Points on a hilly landscape, in no order, each with its height.
From any point a ball rolls to the lowest of the 2 points nearest to it. It stops when none of these is lower. Distance is the straight distance between rows; heights are no part of it.
sesak (h 74.5): 141 99 150 130 115 122 145 89 126 73 110 87 97 161 105 130 103 131 157
 165 97 182 115 144 101 144 137 135 156 152 98 121
niset (h 54.7): 170 176 153 121 137 149 136 127 124 109 122 72 106 120 118 147 111 88 99
 155 128 148 145 128 129 151 136 157 140 152 89 130
zutev (h 56.7): 164 176 108 112 119 159 127 133 139 111 110 109 143 129 88 145 104 93
 123 144 106 107 151 118 99 125 171 143 105 129 118 165
dumuv (h 67.5): 106 116 176 170 87 143 139 140 143 139 115 137 128 137 117 103 148 126
 118 91 140 107 147 82 121 183 118 136 116 96 165 159
kazon (h 33.7): 127 127 131 148 133 122 111 153 131 151 109 109 130 97 159 139 143 102
 124 129 147 99 140 122 158 141 109 112 118 135 135 105
vatuz (h 23.6): 107 147 159 129 117 126 148 122 118 160 150 145 114 122 136 130 126 108
 130 106 149 132 128 100 152 168 133 142 127 132 141 115
tok (h 82.3): 93 98 87 128 130 97 128 136 125 117 125 182 113 136 124 98 162 165 182
 122 146 129 99 108 143 99 85 113 140 109 88 132
riv (h 31.2): 121 149 118 107 111 159 114 153 152 140 131 123 123 101 116 128 169 132
 119 164 147 131 111 150 154 134 115 124 115 73 139 143
Balu (h 49.4): 133 150 132 130 138 137 158 136 89 118 117 149 161 189 111 102 97 103
 147 133 138 144 128 121 126 115 124 152 138 119 142 127
fafa (h 65.0): 131 170 103 97 122 139 117 119 138 154 147 106 97 75 120 155 142 123 137
 158 155 135 139 125 162 136 130 116 139 118 91 118
neto (h 35.4): 145 165 122 126 156 136 165 99 105 127 157 165 173 177 136 131 92 148
 104 128 102 141 104 139 110 100 164 148 105 149 158 129
seted (h 27.9): 137 160 153 100 122 136 152 100 116 120 186 134 118 136 157 145 107 121
 88 137 124 164 94 138 145 132 147 171 119 150 109 104
kob (h 26.9): 133 102 153 158 125 121 125 139 131 136 109 107 112 127 122 113 143 128
 122 111 138 130 143 126 120 139 105 128 150 128 116 135
fezu (h 37.4): 103 107 148 104 97 137 131 108 139 127 153 147 117 152 115 126 123 138
 125 126 141 156 94 130 130 144 129 152 132 88 124 141
razu (h 81.1): 109 190 123 158 140 128 151 108 120 141 109 148 126 129 114 145 112 124
 166 116 110 103 146 92 115 147 161 121 97 162 152 132
kamo (h 13.0): 142 174 123 116 153 140 147 140 111 138 143 135 146 136 150 130 117 118
 89 146 127 129 98 161 148 108 115 153 116 139 125 102
kigin (h 64.3): 126 111 163 142 113 142 133 144 125 130 127 125 154 143 145 131 125 104
 94 103 129 114 125 128 134 160 131 132 115 126 183 117
bibi (h 35.1): 132 126 154 98 100 144 109 106 130 126 161 130 127 134 132 146 111 109
 90 106 136 135 136 118 123 137 157 160 124 132 124 131
Sem (h 15.4): 158 113 137 132 130 125 121 135 158 162 161 116 127 100 111 110 140 144
 90 102 145 141 152 139 127 127 130 104 167 98 126 163
Kig (h 83.4): 103 155 126 151 154 105 170 97 115 158 154 183 146 152 136 122 108 156
 151 104 109 135 106 129 132 126 149 114 115 145 175 106
duva (h 23.7): 130 136 119 165 165 97 170 151 104 104 114 155 112 145 152 99 140 173
 128 129 104 133 97 138 143 79 68 137 124 163 95 104
gafup (h 34.8): 111 127 144 114 87 148 133 114 149 99 135 134 119 148 105 140 139 145
 114 155 120 145 87 133 120 163 136 168 108 97 137 154
Sipef (h 77.4): 110 123 159 93 102 128 93 100 127 117 142 107 129 98 153 177 124 85 132
 124 113 105 142 102 131 173 169 129 103 164 144 105
Per (h 78.3): 93 96 166 102 102 110 104 91 134 113 135 105 99 112 149 170 122 105 134
 116 110 132 121 99 131 162 149 142 108 169 116 102
digal (h 36.8): 105 120 97 92 130 112 100 115 133 122 117 124 111 110 119 148 130 119
 174 142 137 134 130 110 128 116 131 122 132 127 93 117
dofof (h 20.0): 120 139 96 120 135 144 138 169 123 118 104 169 137 141 154 116 154 157
 104 150 129 115 67 143 150 90 88 147 86 98 136 122
kamom (h 29.6): 126 134 150 138 120 132 112 146 147 172 140 88 105 60 159 148 161 125
 111 129 149 120 139 134 164 157 103 99 120 118 139 109
Zok (h 16.0): 119 174 126 109 123 122 146 77 146 155 187 146 93 90 125 162 139 152 125
 132 129 158 123 121 148 133 158 122 112 132 117 127
zit (h 51.9): 137 151 121 156 153 137 179 134 83 93 114 140 140 184 93 94 104 134 158
 164 126 151 124 133 121 103 109 140 155 130 123 120
geza (h 63.5): 140 116 85 101 121 139 101 134 144 106 103 127 141 159 79 116 110 119
 165 141 124 116 144 123 94 115 154 121 129 101 125 166
Dezu (h 8.6): 139 82 120 143 130 100 121 138 147 149 164 129 114 103 115 94 152 163
 114 101 149 155 141 137 130 109 114 99 181 95 101 154
Kaba (h 83.3): 99 98 97 142 136 101 139 137 101 111 121 170 122 149 111 89 137 148 189
 105 156 123 136 90 137 109 91 116 158 110 94 137
luv (h 36.3): 125 150 169 200 128 139 166 162 118 140 105 123 96 120 114 101 162 135
 131 126 145 127 150 113 130 176 94 111 155 120 134 150
tadi (h 62.2): 141 51 135 137 137 92 105 120 134 103 127 96 140 134 147 119 128 144 118
 123 114 159 127 173 112 103 117 105 166 144 113 112
gidom (h 48.9): 136 68 143 114 95 110 63 126 168 127 117 96 104 83 126 128 157 133 106
 97 142 108 166 111 120 124 129 112 143 109 105 160
zugi (h 37.5): 105 51 128 165 120 78 116 129 126 98 113 140 106 138 136 111 145 159 170
 101 124 133 127 108 118 123 100 108 148 135 103 128
danim (h 61.8): 130 142 122 106 139 153 110 165 129 140 100 66 103 87 141 142 137 100
 128 185 150 132 133 160 165 140 95 119 137 128 87 97
Rimi (h 25.6): 130 211 150 115 103 154 179 88 135 123 187 139 108 112 108 160 113 115
 122 151 118 152 117 102 137 175 168 157 113 132 126 147
Fumen (h 72.4): 107 130 143 122 117 132 134 107 123 109 123 135 148 144 157 164 111 105
 127 126 97 112 105 118 125 161 149 149 76 153 173 114
Vif (h 27.8): 109 130 107 84 121 145 117 132 145 161 169 132 128 94 142 140 154 136
 116 156 159 140 86 164 171 124 115 114 122 79 145 110
Kedo (h 32.3): 124 81 138 155 132 104 118 130 122 107 105 98 109 127 122 124 128 120
 167 112 134 135 151 115 120 136 112 113 160 143 102 112
Matug (h 52.8): 125 90 95 95 140 117 85 115 136 132 101 104 155 128 127 151 114 101 155
 125 117 111 156 132 98 129 160 98 134 135 144 121
Lemim (h 54.2): 157 186 114 132 135 139 137 118 135 120 115 122 124 119 90 128 106 126
 125 127 104 122 160 104 95 123 167 143 123 150 109 175
nefuz (h 18.7): 150 157 123 149 167 120 151 163 98 134 126 145 132 134 146 103 135 148
 98 133 131 131 107 152 147 92 87 141 139 145 113 109
Vigu (h 57.3): 169 142 126 112 141 143 134 129 123 115 123 62 108 120 100 137 106 93
 133 174 135 157 154 152 124 141 132 132 171 138 78 119
Tar (h 16.1): 131 181 123 86 116 145 118 137 127 151 161 175 137 116 145 119 151 164
 69 105 151 106 100 105 152 81 134 165 94 104 119 134
sut (h 18.8): 103 133 160 142 105 126 142 137 102 141 126 149 112 153 130 106 137 101
 146 94 165 117 129 75 144 154 118 160 135 121 116 129
Zati (h 44.0): 131 91 91 136 149 99 90 136 135 165 137 153 171 111 150 104 121 136 126
 81 138 103 161 128 122 92 152 77 138 123 158 142
lupu (h 41.6): 133 166 166 162 119 149 171 164 94 104 92 131 104 159 110 102 135 118
 123 147 146 128 123 109 128 152 94 171 134 124 107 140
Pozab (h 63.7): 137 138 107 151 141 141 141 138 137 140 113 131 148 150 86 106 118 122
 160 133 121 124 161 143 104 142 140 95 149 98 162 167
mez (h 20.3): 132 122 140 170 120 121 123 159 134 116 85 121 103 111 126 113 166 134
 136 107 130 94 151 92 124 131 94 134 131 131 104 159
fif (h 27.6): 107 164 147 150 119 134 149 143 110 173 152 132 107 111 142 120 144 101
 139 134 160 135 132 129 172 180 107 122 139 113 145 107
rufa (h 82.4): 112 175 131 182 162 115 171 105 119 160 131 155 128 121 141 141 126 144
 149 117 109 117 134 122 129 148 135 105 115 164 162 115
veb (h 49.0): 120 87 116 126 136 116 105 125 146 146 123 109 144 115 127 140 128 119
 156 128 125 130 145 155 131 143 138 77 137 114 158 122
boke (h 23.9): 123 143 151 122 102 151 148 140 98 139 140 155 144 164 113 93 117 84 129
 99 165 122 144 87 125 145 146 166 149 102 130 147
Nozu (h 57.5): 111 161 101 154 158 124 163 143 102 138 103 147 141 149 114 93 121 111
 196 141 146 117 152 103 137 136 115 101 146 125 142 119
bab (h 18.1): 153 136 145 131 155 137 151 132 107 140 153 119 155 148 156 118 106 122
 78 134 134 140 117 169 136 111 121 137 138 125 152 102
Foto (h 31.8): 149 148 161 92 85 174 133 120 139 114 171 117 152 131 124 154 110 97 66
 132 127 128 125 122 132 170 162 173 106 114 146 151
beze (h 49.3): 111 89 154 187 126 115 137 146 146 130 90 127 128 122 162 127 154 156
 115 109 105 96 120 122 119 158 91 93 103 140 181 126
natum (h 65.9): 112 51 138 128 125 108 127 106 108 80 98 121 139 187 142 114 111 146 151
 137 96 155 80 156 108 107 114 124 127 147 144 90
fonaz (h 56.8): 130 150 106 171 167 129 175 179 77 116 97 157 127 154 129 79 143 137 156
 159 139 127 130 121 139 111 60 129 160 130 96 115
Vip (h 24.2): 99 120 116 119 109 138 130 139 135 120 119 172 137 153 142 116 145 150
 129 134 128 119 83 132 144 120 103 141 104 91 149 125
fes (h 44.3): 138 118 134 117 143 105 148 89 130 124 159 130 130 147 132 141 108 147
 116 125 109 169 105 157 121 109 142 135 147 148 116 107
tob (h 66.1): 124 116 156 164 114 155 131 161 139 142 93 132 149 142 140 114 151 116
 101 104 136 88 141 110 127 181 108 127 105 97 184 151
Domu (h 76.9): 142 131 141 148 127 140 110 146 152 116 86 108 119 100 149 146 147 133
 89 126 105 92 125 134 124 126 114 140 89 147 131 130
valo (h 46.7): 144 168 113 109 132 164 130 151 105 133 128 136 166 161 127 115 106 90
 121 137 143 127 136 127 129 125 141 152 123 113 140 122
vol (h 27.7): 133 116 117 156 147 109 155 142 103 95 109 165 132 167 130 103 135 175
 122 144 107 137 74 152 124 82 84 148 117 141 132 108
gep (h 24.6): 116 120 113 98 134 112 117 109 144 165 176 140 121 98 160 153 141 148
 120 145 134 158 87 173 160 120 127 105 129 111 147 93
lelub (h 35.0): 134 180 122 124 129 133 136 147 105 113 107 158 115 133 119 105 141 131
 123 112 144 120 131 85 129 88 114 169 128 146 62 153
Nogog (h 37.0): 164 152 116 107 132 151 98 155 149 177 136 78 143 80 135 148 133 89 99
 140 137 102 170 150 154 131 136 106 130 110 142 124
det (h 24.1): 127 175 130 88 108 148 141 112 136 121 175 155 126 123 139 155 131 142
 90 141 124 138 83 124 142 114 144 173 87 118 123 127
sil (h 63.0): 133 85 162 146 118 132 118 130 133 135 133 133 154 145 138 116 121 131
 84 84 126 122 137 131 108 138 130 138 127 118 163 144
runi (h 27.0): 130 130 105 133 136 105 108 122 153 144 137 142 94 91 106 125 150 161
 157 110 129 120 146 108 127 97 126 108 144 128 89 150
dil (h 32.4): 151 128 120 106 118 161 109 151 147 117 112 109 132 117 127 135 144 131
 86 161 129 142 108 167 139 116 116 146 122 101 118 126
kefo (h 21.4): 121 144 108 134 151 80 128 110 122 164 153 149 100 79 139 121 147 164
 145 105 147 130 141 110 141 92 117 105 156 139 83 122
fovuf (h 41.2): 126 119 129 111 110 117 82 109 143 120 108 124 123 105 128 150 129 122
 126 98 120 97 158 94 108 119 155 140 104 155 112 129
Kaga (h 46.9): 115 119 81 102 139 124 121 100 143 92 95 139 137 136 117 167 128 155 170
 166 88 131 93 151 112 110 153 116 94 134 145 127
babub (h 71.3): 103 122 141 112 120 128 146 84 118 113 143 155 145 161 133 150 104 113
 160 139 103 144 95 125 119 166 158 135 97 141 174 105
Veso (h 51.2): 162 177 127 153 134 143 141 147 115 117 111 108 121 134 82 103 121 116
 128 129 131 125 167 110 107 124 137 143 149 138 101 165
detum (h 26.3): 125 183 105 108 153 110 128 133 113 167 154 158 101 80 140 116 145 151
 132 116 163 124 142 102 172 82 118 128 145 140 64 119
Mozub (h 58.4): 147 91 131 104 137 109 78 105 143 125 129 88 131 90 156 168 116 128 104
 118 108 121 156 147 104 125 160 121 130 177 117 104
zuv (h 59.7): 163 135 110 133 156 133 118 157 113 133 109 63 117 96 133 132 114 90 127
 163 149 138 161 158 144 125 110 120 165 150 84 107
lefel (h 37.6): 133 123 137 153 144 128 132 152 113 125 89 92 135 126 147 138 131 98 130
 141 137 121 130 153 141 154 103 115 117 143 153 97
Zames (h 11.5): 130 185 105 98 138 135 133 150 148 158 155 176 133 104 139 122 169 175
 77 130 136 110 94 131 160 73 117 140 95 101 139 143
zazu (h 32.2): 128 131 95 126 132 107 110 145 139 113 99 133 103 96 116 119 150 140 164
 144 138 109 139 112 133 90 109 121 135 119 75 136
mesed (h 72.7): 126 92 122 117 112 135 123 91 137 86 119 112 118 170 88 125 104 133 173
 152 112 157 119 122 92 147 158 125 149 116 113 147
ses (h 60.3): 154 69 131 113 133 108 91 114 141 109 129 78 118 110 151 139 118 130 105
 126 115 150 136 158 112 103 130 126 159 166 89 107
goko (h 57.6): 163 159 132 139 130 139 113 139 150 138 127 152 153 116 113 106 135 168
 52 90 102 85 158 118 98 100 153 128 112 132 146 193
Bogir (h 76.2): 116 132 137 109 109 145 99 113 148 115 125 105 147 105 130 176 116 79
 136 130 111 92 163 96 114 174 173 124 90 152 161 131
givob (h 41.4): 143 102 152 155 152 122 134 148 114 125 101 89 158 145 163 129 112 112
 97 133 117 122 133 173 121 131 99 104 124 146 182 82
Banuf (h 77.3): 123 156 141 121 109 125 139 84 136 100 127 128 91 127 108 166 112 125
 160 128 106 142 133 91 105 135 155 165 112 156 93 143
zeniv (h 28.6): 162 115 113 111 157 136 126 124 136 152 149 86 152 114 131 140 115 105
 112 149 133 153 152 186 131 131 138 89 158 124 138 105
Miz (h 60.6): 162 117 98 119 138 150 123 142 111 95 77 112 167 175 97 110 107 114 157
 152 121 112 146 142 95 103 129 130 138 114 128 140
Fugog (h 37.8): 143 119 139 93 115 133 93 90 150 123 151 132 132 119 133 161 113 129 91
 108 120 123 144 110 105 120 180 140 109 153 131 137
lotob (h 73.6): 133 145 156 138 121 139 143 112 129 132 144 107 152 125 146 178 111 98
 115 131 102 114 133 140 122 181 150 124 89 163 181 109
mav (h 78.4): 126 159 135 119 106 143 131 89 133 100 126 159 113 150 94 143 111 140
 134 103 108 114 129 81 90 123 174 174 98 151 108 170
ziv (h 31.7): 139 143 117 142 159 122 168 112 109 118 139 175 150 171 126 114 113 176
 117 132 109 155 85 157 118 88 123 138 124 131 142 132
ziko (h 28.0): 137 121 149 124 107 151 133 142 114 153 143 119 135 147 106 99 112 83
 128 107 164 131 161 111 130 154 140 141 167 92 121 147
Pipu (h 38.6): 147 156 121 128 153 130 124 102 133 140 151 156 168 140 147 136 109 152
 85 104 107 122 115 136 119 87 167 140 103 156 153 128
Pulol (h 40.9): 119 118 92 99 144 104 91 115 128 163 145 164 168 115 153 130 117 132 129
 89 134 104 161 109 129 87 151 101 124 137 148 121
lik (h 59.6): 170 117 147 143 123 147 96 139 150 122 105 128 161 126 127 130 119 150
 52 94 102 80 157 125 82 116 156 135 95 143 154 175
vel (h 40.6): 143 157 101 90 131 153 99 144 135 156 144 104 148 108 115 126 118 79 129
 147 155 123 157 146 146 122 146 111 141 95 126 130
baguf (h 39.1): 139 117 106 179 172 108 156 137 137 142 126 136 124 120 127 106 144 173
 145 138 122 145 134 165 122 109 101 80 160 128 139 132
sigo (h 43.0): 96 53 134 112 99 110 96 108 131 137 135 122 128 131 118 123 124 112 154
 98 150 148 135 117 121 148 142 118 159 109 122 121
Sorav (h 68.0): 129 159 100 121 155 108 153 115 114 138 137 137 97 111 139 137 127 146
 140 153 135 148 106 134 158 99 107 141 127 166 80 87
gelaz (h 47.6): 151 167 136 175 137 164 171 157 115 107 98 123 117 156 64 97 132 130 138
 145 124 134 148 130 99 144 128 139 141 125 132 181
luku (h 38.8): 124 176 141 163 125 130 153 148 106 100 90 137 90 141 114 114 141 128
 142 135 131 120 120 92 132 124 99 168 116 144 88 138
kazez (h 67.6): 120 155 91 112 141 130 145 127 117 144 145 186 165 160 102 98 111 130
 161 104 141 126 132 117 123 92 158 123 142 98 144 163
viman (h 64.1): 132 52 132 140 140 95 115 99 126 85 125 113 140 159 139 123 111 164 139
 114 91 159 101 162 103 93 126 109 148 161 129 101
pak (h 51.1): 122 66 152 114 97 99 77 113 163 135 153 96 77 72 135 141 150 155 98 105
 143 146 153 116 135 131 130 117 155 128 83 135
nuti (h 23.8): 177 123 113 120 151 141 128 145 132 139 138 104 161 143 125 124 114 122
 100 150 130 155 137 186 123 108 130 118 147 114 145 121
zador (h 69.9): 120 131 148 126 147 90 119 135 96 130 128 132 111 108 184 139 119 126
 106 108 131 114 112 123 150 105 101 140 109 197 103 67
Sabuv (h 32.0): 102 115 146 114 91 149 134 120 133 77 117 123 114 147 131 143 138 134
 120 175 106 143 63 148 129 156 109 166 98 118 136 119
lizo (h 47.2): 120 92 155 123 133 100 145 94 126 115 138 107 119 147 153 150 110 142
 107 141 86 162 83 172 118 127 123 129 118 168 143 85
Para (h 52.4): 157 136 170 147 135 142 148 124 124 108 129 75 116 132 138 144 104 101
 95 138 114 143 142 145 112 157 136 153 142 171 112 117
lati (h 15.9): 145 159 106 117 141 149 124 168 145 144 128 162 138 108 140 118 162 165
 89 145 134 121 89 156 160 88 87 144 94 93 133 138
rimol (h 41.3): 103 82 121 132 125 129 125 168 99 134 93 112 143 146 160 111 130 89 154
 147 159 118 123 140 162 140 78 105 143 100 146 87
novut (h 74.8): 131 151 148 140 113 160 111 138 147 131 128 103 159 106 141 170 125 92
 101 128 104 89 144 123 129 171 145 129 77 150 174 123
Ruge (h 52.7): 142 153 109 144 124 142 126 136 160 125 102 133 123 111 102 130 150 152
 125 139 111 114 135 137 116 125 127 120 109 116 138 166
rosur (h 13.2): 107 113 154 129 107 130 115 153 101 132 118 131 101 119 154 105 136 97
 125 92 172 99 147 75 148 140 96 148 141 123 94 122
fim (h 61.3): 157 97 164 145 124 143 109 126 131 108 120 141 165 162 138 126 103 142
 53 80 106 102 145 126 81 126 151 155 107 157 159 155
veze (h 76.1): 149 141 144 122 113 151 93 163 145 117 108 109 141 102 161 153 140 106
 72 134 123 85 134 125 133 137 125 146 77 137 144 128
bib (h 20.6): 172 136 152 136 130 136 129 151 153 169 154 85 110 68 114 120 150 152 60
 110 139 137 161 154 137 126 127 108 160 102 124 160
tav (h 45.4): 103 85 108 139 143 119 127 142 129 149 109 116 138 121 134 119 138 111
 183 146 144 129 132 148 147 151 99 68 143 96 159 98
taza (h 47.1): 130 91 98 143 146 118 115 154 147 168 137 145 179 131 139 97 130 137 126
 96 136 103 157 143 121 113 120 77 150 95 173 153
ful (h 51.0): 149 67 99 160 146 120 116 162 145 129 106 127 165 146 119 85 138 146 141
 102 130 107 159 142 101 104 113 77 149 91 146 172
Naz (h 21.3): 133 179 130 95 116 142 160 83 152 134 188 136 99 104 101 155 121 130 127
 152 118 156 123 117 137 147 172 144 132 131 103 156
Vubod (h 43.6): 101 94 100 95 139 112 108 88 152 112 123 126 126 118 140 174 123 137 161
 150 86 148 99 146 118 135 155 104 110 139 142 102
veg (h 43.3): 121 79 123 180 138 108 140 134 145 133 117 118 130 138 131 112 153 175
 135 124 109 146 116 163 120 138 91 81 145 112 161 127
dopof (h 41.7): 146 126 119 101 146 115 132 101 134 136 177 153 141 128 146 137 108 160
 94 107 120 150 104 149 113 77 148 147 135 141 120 128
Vaba (h 33.1): 160 130 121 111 144 136 106 140 153 150 146 61 133 77 135 162 131 108
 100 166 123 140 159 177 140 150 135 95 135 135 127 109
bebug (h 32.1): 96 118 133 101 123 127 131 129 90 121 128 166 145 180 156 118 104 98 143
 113 147 115 98 108 138 116 129 168 116 123 138 87
Ligav (h 44.5): 108 97 140 126 106 117 90 117 131 108 105 162 126 134 141 142 130 139
 122 74 114 90 131 81 99 122 146 143 83 163 135 137
lib (h 44.4): 150 151 169 181 130 156 176 148 98 103 102 117 117 174 94 84 128 124 123
 139 130 151 134 126 112 150 104 149 158 122 122 151
feg (h 69.0): 106 96 161 172 91 132 130 100 135 128 124 150 122 149 102 111 136 146
 138 84 123 116 144 88 104 163 147 131 135 109 154 166
Karag (h 63.6): 111 165 107 106 130 148 117 138 129 146 140 84 108 79 135 163 141 101
 154 189 143 136 122 142 176 155 122 110 128 120 109 99
dotu (h 70.2): 108 148 133 135 148 99 155 103 101 128 127 125 110 123 166 158 119 120
 146 152 108 132 97 145 146 129 111 126 109 179 135 64
Goze (h 80.2): 72 106 119 123 108 111 129 107 131 107 107 153 96 132 128 141 150 137
 172 137 121 129 89 111 128 139 115 130 103 123 117 110
Kifa (h 28.9): 119 106 141 119 106 144 113 143 146 109 125 113 123 128 143 142 143 139
 98 159 118 138 74 166 142 137 104 143 98 107 146 111
Laf (h 30.5): 142 166 176 99 96 147 152 114 116 117 192 109 123 113 154 161 104 103 76
 148 126 140 99 133 154 160 134 180 112 150 119 104
gigaz (h 55.5): 144 177 127 150 126 136 137 129 153 143 126 151 129 105 103 122 154 178
 92 98 109 102 143 106 108 115 145 127 106 127 150 183
zafa (h 28.3): 90 93 126 117 118 100 139 136 106 108 111 173 139 176 148 117 128 134
 139 117 129 126 75 122 133 106 100 146 107 117 128 109
tuvam (h 69.2): 116 152 118 122 158 99 147 106 114 134 143 117 83 111 157 157 129 133
 145 163 116 154 92 162 149 124 106 126 135 165 101 67
Kas (h 49.8): 142 119 165 151 140 127 167 112 117 101 125 90 107 142 131 141 108 127
 115 152 101 162 113 169 124 151 113 129 138 165 131 97
gom (h 56.0): 145 74 123 114 139 105 77 96 135 113 113 90 144 126 134 151 104 113 131
 112 99 118 166 128 83 114 166 111 129 174 126 133
makim (h 32.7): 134 126 140 141 121 156 137 163 100 127 104 94 136 151 107 94 117 71 140
 129 170 127 168 114 139 155 121 130 161 99 123 137
befa (h 40.5): 96 96 106 74 120 113 85 90 150 120 134 124 109 97 126 167 132 124 172
 138 112 148 117 124 124 131 166 104 123 124 116 119
Favas (h 37.7): 121 114 113 94 128 104 98 108 116 151 157 158 154 136 150 123 102 116
 124 84 153 119 145 101 125 92 150 147 133 133 111 117
Siguk (h 76.0): 119 112 148 113 105 120 132 80 125 79 104 116 98 153 124 157 105 117 158
 141 95 152 105 120 101 131 148 152 118 173 106 116
nirop (h 55.8): 131 98 99 84 121 144 96 111 146 117 122 91 160 133 115 164 101 97 150
 156 106 128 140 155 98 149 183 99 120 123 160 128
neli (h 15.0): 115 103 127 152 139 88 135 120 137 161 171 150 100 106 132 104 148 171
 138 104 143 154 129 142 153 108 110 101 168 113 105 131
kesef (h 60.5): 121 124 134 157 143 134 154 130 106 137 117 117 149 160 110 112 111 101
 177 136 139 130 161 123 115 158 124 99 158 116 161 116
meri (h 34.9): 97 109 115 85 123 115 103 122 104 133 146 165 147 146 150 121 115 101
 145 105 149 130 116 106 145 106 140 143 126 126 126 98
Pupov (h 66.0): 122 162 100 130 143 149 150 113 117 146 147 152 148 157 77 107 101 129
 161 137 123 144 141 140 112 134 158 109 153 100 149 156
balup (h 49.6): 124 138 80 113 134 140 117 121 160 115 104 129 145 126 102 148 135 152
 147 158 91 119 112 152 106 110 145 114 92 118 147 155
zub (h 54.9): 158 106 95 157 141 142 123 180 137 115 80 125 148 145 104 83 141 134 151
 138 131 101 154 135 118 106 96 105 148 87 132 173
kugo (h 54.6): 133 143 116 164 154 131 161 158 90 100 87 138 134 163 110 89 123 124 168
 146 133 111 139 111 120 116 89 121 138 132 114 120
Kezo (h 30.7): 125 186 119 111 135 125 131 156 102 143 120 148 103 92 141 114 153 131
 120 109 167 90 145 72 153 86 113 147 123 141 63 132
Mirag (h 21.1): 105 144 114 85 132 108 129 86 140 163 199 140 98 73 143 167 139 152 135
 146 137 151 93 148 167 120 143 111 117 125 125 92
Fibo (h 34.4): 148 121 91 162 162 132 144 172 140 154 137 126 125 109 110 89 155 150
 134 150 137 139 150 168 135 121 99 74 176 99 131 151
selaf (h 12.6): 115 131 139 147 115 114 114 157 108 131 94 136 111 113 157 110 147 119
 127 81 143 82 161 65 138 117 99 137 123 144 91 136
taba (h 41.5): 113 85 136 152 123 95 116 126 131 106 98 151 120 147 139 116 133 149 149
 83 114 104 131 97 103 116 116 130 119 152 125 124
Vem (h 71.1): 96 128 158 144 146 93 138 118 98 142 121 118 112 121 176 145 120 102 151
 120 126 115 121 121 148 147 106 128 120 177 132 66
les (h 69.8): 79 105 135 127 121 118 140 97 112 127 123 144 137 168 120 128 120 112
 194 134 128 146 105 120 129 160 139 116 128 106 166 113
Nado (h 67.9): 94 82 118 136 121 114 122 120 112 97 92 139 144 163 123 122 123 142 187
 144 114 143 103 141 107 125 119 106 131 123 156 115
Ber (h 46.1): 115 74 128 125 104 117 86 116 161 135 139 122 113 116 113 121 145 140
 136 100 141 128 153 111 116 128 143 108 145 97 122 153
Pof (h 65.7): 141 132 83 117 134 140 113 139 137 133 110 159 161 147 105 101 117 139
 137 117 132 108 141 116 110 92 136 128 126 100 139 166
rol (h 31.9): 114 170 165 168 114 155 169 151 122 165 136 133 107 111 104 105 154 113
 129 137 160 133 140 109 154 199 102 106 146 94 149 147
Lumo (h 69.1): 124 154 120 122 151 94 138 135 94 132 135 150 105 112 172 131 122 144
 116 125 142 127 104 121 161 86 99 156 120 182 74 89
depu (h 37.1): 122 112 120 123 124 152 110 170 112 137 102 97 147 130 129 108 126 77
 150 147 170 116 156 129 157 148 105 118 155 94 121 114
Novin (h 66.4): 119 145 125 93 111 129 118 127 130 136 144 117 92 92 139 138 137 133 117
 136 150 139 109 134 159 118 119 150 128 119 86 119
nebir (h 79.7): 111 166 109 129 124 114 122 92 140 124 116 158 115 134 99 142 105 131
 175 101 108 108 154 73 99 131 178 130 101 156 124 166
namov (h 29.4): 174 131 106 145 165 131 140 160 129 148 145 114 154 129 107 88 130 141
 99 137 136 153 149 176 125 102 115 97 180 104 131 147
zus (h 40.0): 100 80 135 108 97 127 120 125 125 122 132 125 100 147 119 117 131 121
 157 128 157 159 106 124 132 145 120 138 150 102 110 118
vorip (h 29.0): 150 185 167 110 94 165 168 104 135 114 185 119 132 126 110 147 110 111
 81 144 110 133 125 110 130 178 171 172 111 121 143 150
Bepo (h 58.6): 147 137 107 91 120 162 103 121 150 122 141 109 166 132 95 139 88 84 134
 153 109 119 153 130 97 138 187 129 116 124 159 165
zulis (h 25.5): 158 156 162 138 121 130 130 147 141 185 172 86 97 58 135 131 155 135 71
 111 151 120 157 126 167 155 117 107 139 121 123 133
sor (h 57.7): 152 117 89 132 143 146 128 173 130 109 90 116 140 145 102 102 134 123
 141 166 132 126 133 158 118 95 107 117 140 98 122 137
kupi (h 20.4): 119 151 131 81 90 145 105 129 142 134 165 155 129 111 134 142 151 133 93
 124 146 115 99 101 149 116 139 166 89 98 125 141
katu (h 81.3): 90 106 114 151 113 105 145 115 125 103 125 167 94 154 110 112 153 168
 185 130 128 154 87 120 128 118 110 132 136 119 100 130
sifif (h 70.8): 127 93 135 142 99 125 125 97 136 113 127 127 128 157 86 118 116 136 158
 96 119 137 149 106 83 144 155 129 147 115 121 176
Sel (h 43.7): 145 187 93 108 147 143 123 159 124 144 135 132 156 123 108 121 116 90
 135 141 145 113 150 133 136 101 143 128 130 110 131 144
nuf (h 79.2): 90 109 151 112 92 117 119 94 146 105 128 121 88 115 132 162 140 135 139
 127 122 139 96 103 126 152 136 146 106 134 115 107
ziki (h 46.2): 115 67 142 161 122 107 128 133 140 125 111 125 147 140 141 113 133 155
 119 119 105 128 103 160 117 137 101 100 114 114 182 124

For each start below, name the point where the ball stops.
pak => Kifa
niset => kamo
gidom => Kifa
Pof => Zames
Pulol => Zames
tav => selaf
Ligav => Zok
Siguk => kefo
fim => kefo
Lemim => kefo
